Each row is a point on a tangle of strands that fork, close into loops and nearly touch. The rows are in no order.
In the rows, 128 means zero.
Two points are linked if the straight distance between their rows is under 56.4.
Z548: [173  86 137  97 127  97 114 123  96  75  99 109  79]
Z124: [169 116 112  94 151 101 136 132  86  98  96 144  76]
Z744: [125 159 132 188 104 152 132 153 126 163 144  97 180]
Z429: [ 95 112 120 165 119 166 192  94 152 152 106 152 143]
Z400: [188 129  78 114  88 137 142 115 113 153 144 150 175]
Z514: [128 165 132 114 123 116 101 115 159 176 195 158 172]
Z569: [106 169 171 177 143 134 119 163 114 123 133 103 150]
Z296: [ 89 159 172 161 157 135 119 161 132 111 132 104 144]
Z611: [ 74 134 130 155 146 140 122 182 117 120  89  83  99]
Z94: [ 77 135 134 142 155 142 139 181 119 125  97 118 102]
Z880: [123  96  99  65 136 125 139  93 145 104 115 160 104]
Z770: [ 50 105 119 145 133 151 145 136 172 105  95  79 124]
Z795: [201 120 138 122  96 107  86 115  76 120 139 119 118]
Z798: [138 114 137  63 144 106  94 102 132  84 139 143 110]
Z581: [ 70 152 153 155 128 114  71 148 179 162 171  77 139]
Z360: [203 115 108 115  70 124  98  98 102 138 152 125 157]
Z947: [138  67 136  75 113 112 110 109 135  73 108 116  91]
Z320: [ 92 143 134  95 172 128 127 145 145 121 133 159 119]
Z710: [118 166 156 189 120 143 119 157 114 142 141  92 166]
Z228: [ 86 158 150 111 166 128 114 153 147 131 148 150 128]
Z537: [171  75  89 108 113 124 176  79 120 108  86 142  96]
Z948: [188 155 131 128 134 108 111 128  70 133 135 153 121]
Z414: [ 73 142 133 143 135 121  61 141 161 126 143  48 111]
Z43: [116 112 106 119 152 141 193 124 132 114  89 164 115]
Z449: [112 166 147 158 121 140 114 141 154 164 178 125 183]
Z147: [185 147  89 135  96 137 147 128 101 164 144 153 171]
Z919: [141 156 114 121 109 133 123 116 162 175 185 155 188]
Z304: [136 111 104 128 148 133 208 113 120 111  83 162 117]
Z276: [153 137 120 109 161 111 147 150  84 113 103 160  89]
Z246: [123 168 146 110 145 118  96 124 146 154 180 160 156]
Z310: [183 138 148 107 126 111  89 100 100 107 155 138 137]
Z186: [184 138 133 111 142 102 105 126  74 110 124 144  99]
Z268: [ 66 108 113 157 116 168 178 109 170 150 104 132 140]
Z83: [114 143 106 165  92 157 142 153 166 174 157 104 191]
Z633: [145  82 147  75 116 109  85 115 124  75 121 115  93]
Z641: [ 77 130 125 112 161 143 154 151 148 118 111 151 117]
Z827: [181  66 100 122 100 121 177  63 119 108  90 132 104]
Z522: [168 155 116 116 109 133 112 105 131 158 175 157 174]
Z850: [168 159 129 118 119 128 102 108 117 145 170 155 160]
Z108: [143 155 132 128 162 116 136 159  80 126 115 159 101]
Z556: [103 114 103  71 152 129 143 115 151 117 119 171 110]
Z431: [175 150 137 109 127 119  91 106 104 127 161 151 144]
Z550: [110 141 112 177  84 153 120 146 171 172 160  75 181]
Z496: [162  93 157  93 110 106  73 120 106  88 128 108  96]
Z622: [ 97 159 146 170 113 143  97 149 156 166 168  94 166]
Z515: [129  38 143  87  93 122 121 117 146  79 101 105  92]
Z342: [120 118 121 165 120 161 195  80 141 149 107 166 141]
Z761: [ 74 157 167 154 152 131 101 156 154 118 146  91 141]
Z637: [160  84  90  96 130 123 174 101 116 103  85 149  89]
Z786: [159 102  99 139 136 124 215  92 116 115  84 160 115]
Z473: [102 152 133 177  96 144  91 141 163 170 165  70 166]
Z3: [164  37 121 126  75 127 156  76 136 107  93 107  99]
Z938: [105 122 117 112 163 139 176 137 135 108 100 161 117]
Z18: [ 54 152 161 132 150 107  89 153 184 148 163 103 138]
Z352: [184  46 119 140  78 122 166  60 123 116  94 108 102]
Z153: [207 122 122 123  85 117  95 105  85 135 144 125 140]
Z600: [133 101 119  63 145 113 118 101 136  85 120 150 102]
Z271: [151 171 135 177 123 128 137 165  78 165 130 138 144]
Z517: [147  31 126 106  80 129 145  97 143  95  91 106  93]
Z170: [151 113 114 161 123 147 199  67 125 144 104 169 131]
Z201: [ 70 130 127 125 156 146 148 169 140 125 105 133 110]
Z388: [127 164 140 151 157 122 137 178  82 137 112 143 105]
Z368: [ 47 101 111 148 117 158 160 123 177 135  98  99 133]
Z774: [190 163 119 146 116 117 132 136  70 153 137 156 141]
Z747: [127 160 146  97 156 116  96 123 133 128 164 161 138]
Z416: [ 50 122 136 140 146 142 128 148 161  98 102  78 125]
Z227: [121 153 117 155 101 150 136 143 164 178 170 127 194]
Z922: [ 69 136 135 147 142 137  85 160 140 125 123  64 104]
Z610: [148  99  93  93 144 125 167 116 113 108  88 160  87]
Z660: [ 67 163 162 129 155 112  95 153 174 152 168 127 141]
Z964: [108 127 118  77 162 124 128 128 142 112 129 168 109]
Z877: [ 53 137 151 137 154 133 114 154 167 105 122  86 129]
Z389: [183 108 151 104 105 104  72 119  89 102 133 113 102]
Z975: [178 160 107 155 108 131 147 140  84 170 138 154 158]
Z586: [136 143 141  79 154 111  95 114 130 105 152 156 124]
Z895: [136 171 144 177 139 122 136 176  73 151 118 131 127]
Z513: [171 103 102 154 123 127 211  67 114 129  94 159 120]
Z297: [ 88 168 156 129 157 129 101 153 152 146 165 138 144]
Z413: [152 165 123 173 111 140 140 161  90 176 136 137 158]
Z768: [ 79 141 136 158 143 138  99 174 122 121 108  68 105]
Z932: [ 66 146 148 147 133 116  67 142 175 137 156  60 125]
Z81: [172  92 120  90 134  97 126 124  91  87  95 127  72]

A tip is a point with one link. Name the tips that can be reached along the links from each point below, in the order of the rows.
Z522 => Z744, Z310
Z895 => Z548, Z400, Z186
Z795 => Z360, Z610

How many points has the smallest loop of links through each point below? Write 0 if it is on no loop.
Z641 => 14
Z550 => 6
Z413 => 0
